Each row is a point on a landscape with many valleys, with its height.
From any point a ball rolls to the lowest of the 2 points nearest to it. It stops when none of these is lower. Distance is the straight distance between rows; heights are no part of it.
K_602: [101  94 106 159 129 131 142 137 107 127 114 137 209 121 152 120 118 136
 157 126 188 103 159 162]  h=86.9
K_102: [ 56 144 119 144 148  94 157 142 128 148 140 132 120 143 118 152 130 120
 105 151 113  78 138 106]  h=32.1
K_654: [166  69 205 123 156 155 118 157 108 116 114 147 131  91 150 131 174 215
 124  91 141 174 122 197]  h=64.0
K_366: [171 165 149 115  66 136  76  99 151 126 154 166  83 168 129 111 148 157
 115 181 126 164  92 168]  h=24.9
K_793: [ 69 102 125 152 150 124 172 126 124 121 133  87 193  87 131 176 107 119
 117  25 125 116 171 130]  h=78.6
K_545: [135 175 161 113  99 121  93 103 147 152 118 127  84 126 108 103 121 126
 185 184 104 168 127 133]  h=50.3
K_42: [125 148 127 144 168  99 109 123  97  77 148 140 168 138 169 134 101 134
 172 125 177 138 135 118]  h=46.2
K_495: [129 129 108 117 131 130 135 160 181 127 108 105 123 155 105 127 130 105
  65  87 119  63 140 133]  h=27.8
K_496: [119 133 144  73  86  97 137  83 159 138 100 141 126 136 143  91 157 101
 121 156 113 170 142 106]  h=36.1
K_250: [150 166 159 161 143 150  96 153 106  77 146 138 127 154 180 149 106 140
 165 120 175 165 100 169]  h=41.4
K_571: [ 97 127  93  70  55 138 120  95 131 171 154 132 164 156 111  90 116  85
 141 141 105 121 168 108]  h=36.3
K_198: [111 122  46 149 139 121 117 138  88 102 110 116 180 120 152 119 120 109
 111 148 155 105 150 155]  h=84.7
K_327: [141 135 155 133 177 158  91 105 144  75 154 151 161 104 197 130 133 172
 156 140 175 166 139 122]  h=51.3
K_914: [ 73 123 142 154 156 120 184 126 153 143 134 136 143 117 161 177  95 154
 123 116 161  90 137 101]  h=37.5
K_146: [111 129 123 163 148 115 118 118 150  90 115  98 123  97 157 139 145 103
 158 112 111 136 129  88]  h=75.3
K_94: [119 106 137 101 102 113 102 133 159 100 147 120 149 120 153  97 157 177
 113 144 138 125 174 127]  h=61.9
K_456: [116 144 163 115  79  91  96 124 119 192 114 115  99 131  72 108  73  61
 167 123 109  91  98  97]  h=26.6
K_245: [161  80 171 158 195 151 138 125 113 101 121 169 110  66 166 162 118 172
 141 150 132 166 109 132]  h=70.7
K_631: [176 120  91 162  66  96  58  90 164 123 135 124  87 136 123 113 117 134
 163 114  74 108 106 107]  h=27.2
K_610: [ 38 172 114 139 124 139 153 123 109 176 105 117 140 181 114  90 133  99
  67 103  64 101 167 145]  h=49.3
K_790: [137 119 209 102 157 116 107 149 105  89 135 139  89 134 108 125 128 145
 178 124 113 133 153 117]  h=35.3
K_609: [107 154  92  63  95  97 111 121 121 137 116 106 128 145 134 122  88 111
  91 140 120  78 202 134]  h=63.6
K_265: [121 150 100 174 123  69 101 160 137 139 143  92  93 108  87 147 100 108
 139 149  81 101 131 114]  h=27.7
K_560: [149 110 145 150 165 192 175 107 136 101 145 154 154 138 113 162 146 133
 156  82 171 147  97 134]  h=61.6
K_678: [163  92 152 172 159 171 139 155 111 125 114 168 106 129 158 152  99 133
 179 141 159  93 100 114]  h=47.7
K_712: [ 37 177 108 161 109  74 116 129 114 171 142 111 139 174 106  99 135  90
  88 102  50 108 135 122]  h=45.9
K_228: [135 187  89 104 101  79  87  90 132 108 132  97 111 126 123 131  63 104
 106 160 115 119 163 119]  h=60.0
K_305: [ 81 150  85 163 191  94 168 106 105 121  78 116 169 101 106 142 158 147
 113 104 120 141 160 160]  h=47.4
K_163: [ 75 106 103 172 137 124 181 137 100 169  92 135 160 148 136 121 119  84
 135  81  97  79 122  86]  h=35.7
K_515: [ 76 137 125 182  86 106 153 130  94 187 101 129 154 161 106  97  78  66
 142 106  84  75 129  94]  h=28.3
K_599: [ 96 129 139  66  84  89 131 141 147 126 143 109 148 159 129 118 126 122
  88 109 134 118 178 135]  h=66.2
K_97: [171  68 159 130 190 189 161 102  95 103 110 156 146  94 139 165 121 134
 154  83 189 139 100 149]  h=64.7
K_412: [143 132 169 119 134 110  94 137  89  88 134 131  69 142 116 146 121  84
 157 142 113 108 133  96]  h=38.6
K_88: [169 125 147 111 146 150 127 160 108 131 127 164 103 149 144 107 171 200
 140 144 148 161  99 155]  h=64.8
K_784: [160 124  93 127 129 173 157 164  85 106 139 102 159 104 132 117 129 134
 118 173 165 188 116 134]  h=60.9
K_612: [133 105 157 154 174 154 123 141 170  72 135 109 131 100 106 142 174 130
  76  95 155 106 111 153]  h=38.4
K_901: [ 89 157 116 118 101  60 128 132  99 156 142  94 122 149  81  92  94 130
 113 108  70 126 110 101]  h=41.1
K_435: [102 142  52 188 110 134 131 119 107  98 124 108 170 130 154 151  73 100
  92 130 108  94 177 140]  h=82.5
K_27: [167 158  95  89  89  94 114 101 174 133 146 119 112 112 137 139  92 125
 103 184 123 172 144 110]  h=54.7
K_997: [132 124 152 126 191 114 164 132 108 123  92 125 149  87 149 130 128 201
 135 127 184 160 133 151]  h=56.1
K_139: [148  87 136 105 157 168 153 132 173 121 189 149 187  92 108 158 204 148
  79 119 180 163 128 124]  h=52.3
K_559: [167 120 133 111 144 168 160 132 182 118 167 164 149 145 116 144 169 147
 120 106 150 162 110 115]  h=57.6
K_24: [121 134  26 135 144  96 143 122 108 174  98 129 140 140 102  95 110 121
  66 117  55 109 145 125]  h=48.9
K_492: [100 109 129 164 193 100 153  99  86 101  81 133 165  83 142 140 140 138
 147 123 168 146 125 148]  h=51.8
K_797: [143 152  80  84 123 154 157 139 159 172 100 130 142 162  94 127 169 131
  68 128 145  83 170 147]  h=36.6
K_989: [ 75 133  94 189 104 158 164 131 127 118 105  81 172 114 143 155 100 126
 116  83 118  98 184 156]  h=80.4
K_503: [ 84 131 119 156 138 100 155 138 115  99 143  97 152 106 130 175 111  89
 138  88 104 141 156  98]  h=76.9
K_233: [154 140 126 165  52 117  60  86 166 117 141 139 111 151 134  80 132 137
 139 162 108 136  94 152]  h=5.0
K_768: [108 108 175  99 168 137 113 174 141 110 162 113 108 101 127 153 157 145
 158 128 141 126 150 130]  h=31.3
K_833: [172 104 166 105 177 167 150 160  83 125 127 139 138 101 138 137 146 220
 131 120 185 167 122 169]  h=60.4
K_967: [137 139 118  78 153 125 175 128 133 128  96 137 126 143 120 157 164 152
  82 126 169 115 153 145]  h=43.0
K_174: [164 168 162 114  84 150  96 129 108 103 135 129  84 170 161 131  98 144
 151 151 144 149 112 162]  h=35.4
K_558: [151 110 159 120 148 137  90 147 164 111 162 151 165  96 171 114 172 186
 139 160 152 183 151 139]  h=56.4
K_438: [148 118  99  66  69 136 117 136 135 168 176 128 128 155 108 100 137 118
 162 133 124 152 108 119]  h=46.3
K_151: [158 156 170 146 161 141  85 133 148  78 159 167  93 158 118 142 122  77
 155 152 127 125 107  98]  h=41.9
K_452: [166  98 183  96 198 205 123 123 161 124 189 150 152  77 135 147 200 169
  74 101 190 145  84 133]  h=46.9
K_721: [134 126 117 115 127 137 174 128 131 135  86 130 101 151 127 160 150  96
 140 121 136 137 112 134]  h=48.1
K_675: [179 136 123 134 119 118 103 120 187  98 143 154 122 137 128 139 100  96
 129 165 143 142 138 127]  h=47.6
K_13: [115 127 163 165  94  92 135 157  90 154 110 127 113 152  81 120 108  65
 175  99 112  88 105 105]  h=20.0
K_404: [119 125  86 101  74 139 172 149  87 145 116 100 138 148 107  85 143 122
  42 153 126 135 110 142]  h=57.9
K_268: [131  94 129  56 136 117 139 155 126 137 153 143 134 147 107 111 161 100
 153 114 122 149 121  93]  h=52.0
K_497: [140 142 141 114  97 106  71  85 126 188 141 146  58 121 104 126  92 102
 178 162  95 106  79  75]  h=33.9
K_450: [174 118 118 157 122 137 133 140 129 144 101 156  86 159 127 148 113  93
 162 143 139 106  73 133]  h=45.4
K_218: [ 89 130  53 141 184 103 172 126 106 163  92 137 164 144 123 128 137 126
 112  83  91 102 143 117]  h=42.1
K_22: [121 170 127 138  96  94 118  75 172 144 109 135 129 142 124 100 113 110
 168 152 101 157 135 103]  h=44.7
K_964: [176 144 158 143 108 127  75 115 132 156 121 172  43 153 139 143 110 101
 178 148  95 130  63 122]  h=40.0
K_852: [ 88 123 152 118 124 123 141 183 150 149 159 106 124 113 109 129 122 135
 142 162 137 108 145 122]  h=25.4
K_866: [185  72 190 157 216 197 108 105 101 113 138 175 140  58 182 176 107 170
 165  97 154 131 106 162]  h=67.8
K_714: [133 148 125 130 107 122 137 143 135 158 116 127  96 161 106 101 150 191
 136 162 135 112 113 149]  h=61.7
K_400: [167 135 135  80 126 197 128 169  96 106 128 100 103 114 139 112 131 125
 128 174 157 160 131 128]  h=56.9
K_992: [101 126 171 164 159 110 144 147 179 101 114 113 111 126 115 167 141 119
  94  70 130  74 125 127]  h=34.0
K_903: [127 135 125 127  72  73  94 131 125 135 175  96  82 117 103 120  82 124
 114 145  81 134  87  99]  h=34.9
K_759: [ 93 158  33 108 109 104 123 100 105 214 128 121 156 143 125  75  86 102
  51 112  47 134 131 110]  h=55.1
K_345: [180 127 105  83 100 168 121 126 109 113  98 119  98 133 131 138 156  92
 160 151 135 173 135 154]  h=52.7
K_671: [120 158 139 114  64 119 109 123 149 194 138 112  86 131  83  82 137 159
 137 180 105 146  88 147]  h=56.2
K_987: [ 90 130 129  60  85  94 122  81 121 173 121 146 122 158 126  92 133  77
 136 143 106 111 131  83]  h=26.1
K_446: [125  90 157 165 161 160 143 122 151 113 126 137 142  92 203 178  98 131
 153 110 183  96 118  99]  h=42.7
K_513: [133 113 106 153  77 112 112 102 169 113 126 117 113 152 122 110 116 152
 125 106  83  75 147  97]  h=39.3
K_369: [128 105 163 111 188 202 126 111 138 100 160 112 145  94 119 146 204 136
  98  72 184 114  85 152]  h=42.8
K_208: [176 143  84 114  79 141 140 163 102 141 124  82 123 112  99  96 142 139
  76 179 134 184  98 148]  h=63.2
K_57: [ 72 157  97 120  93 126 154 111  95 143  80 104 132 152 128  90 147 108
  68 152 102 114 138 142]  h=53.2
K_883: [177  72 166 144 124 163 138 134 119  73 113 120 123 114 124 128 144 187
 154  78 132 154 142 167]  h=67.4
K_126: [150  88 133 164 175 114 116 137 133  89 121 137  96  72 141 147 130 121
 156 171  94 159 130 101]  h=73.2

Where does a ball stop that starts at each point below?
K_714: K_987
K_599: K_233
K_208: K_265
K_503: K_495
K_560: K_495
K_609: K_852
K_883: K_13
K_654: K_13
K_88: K_13
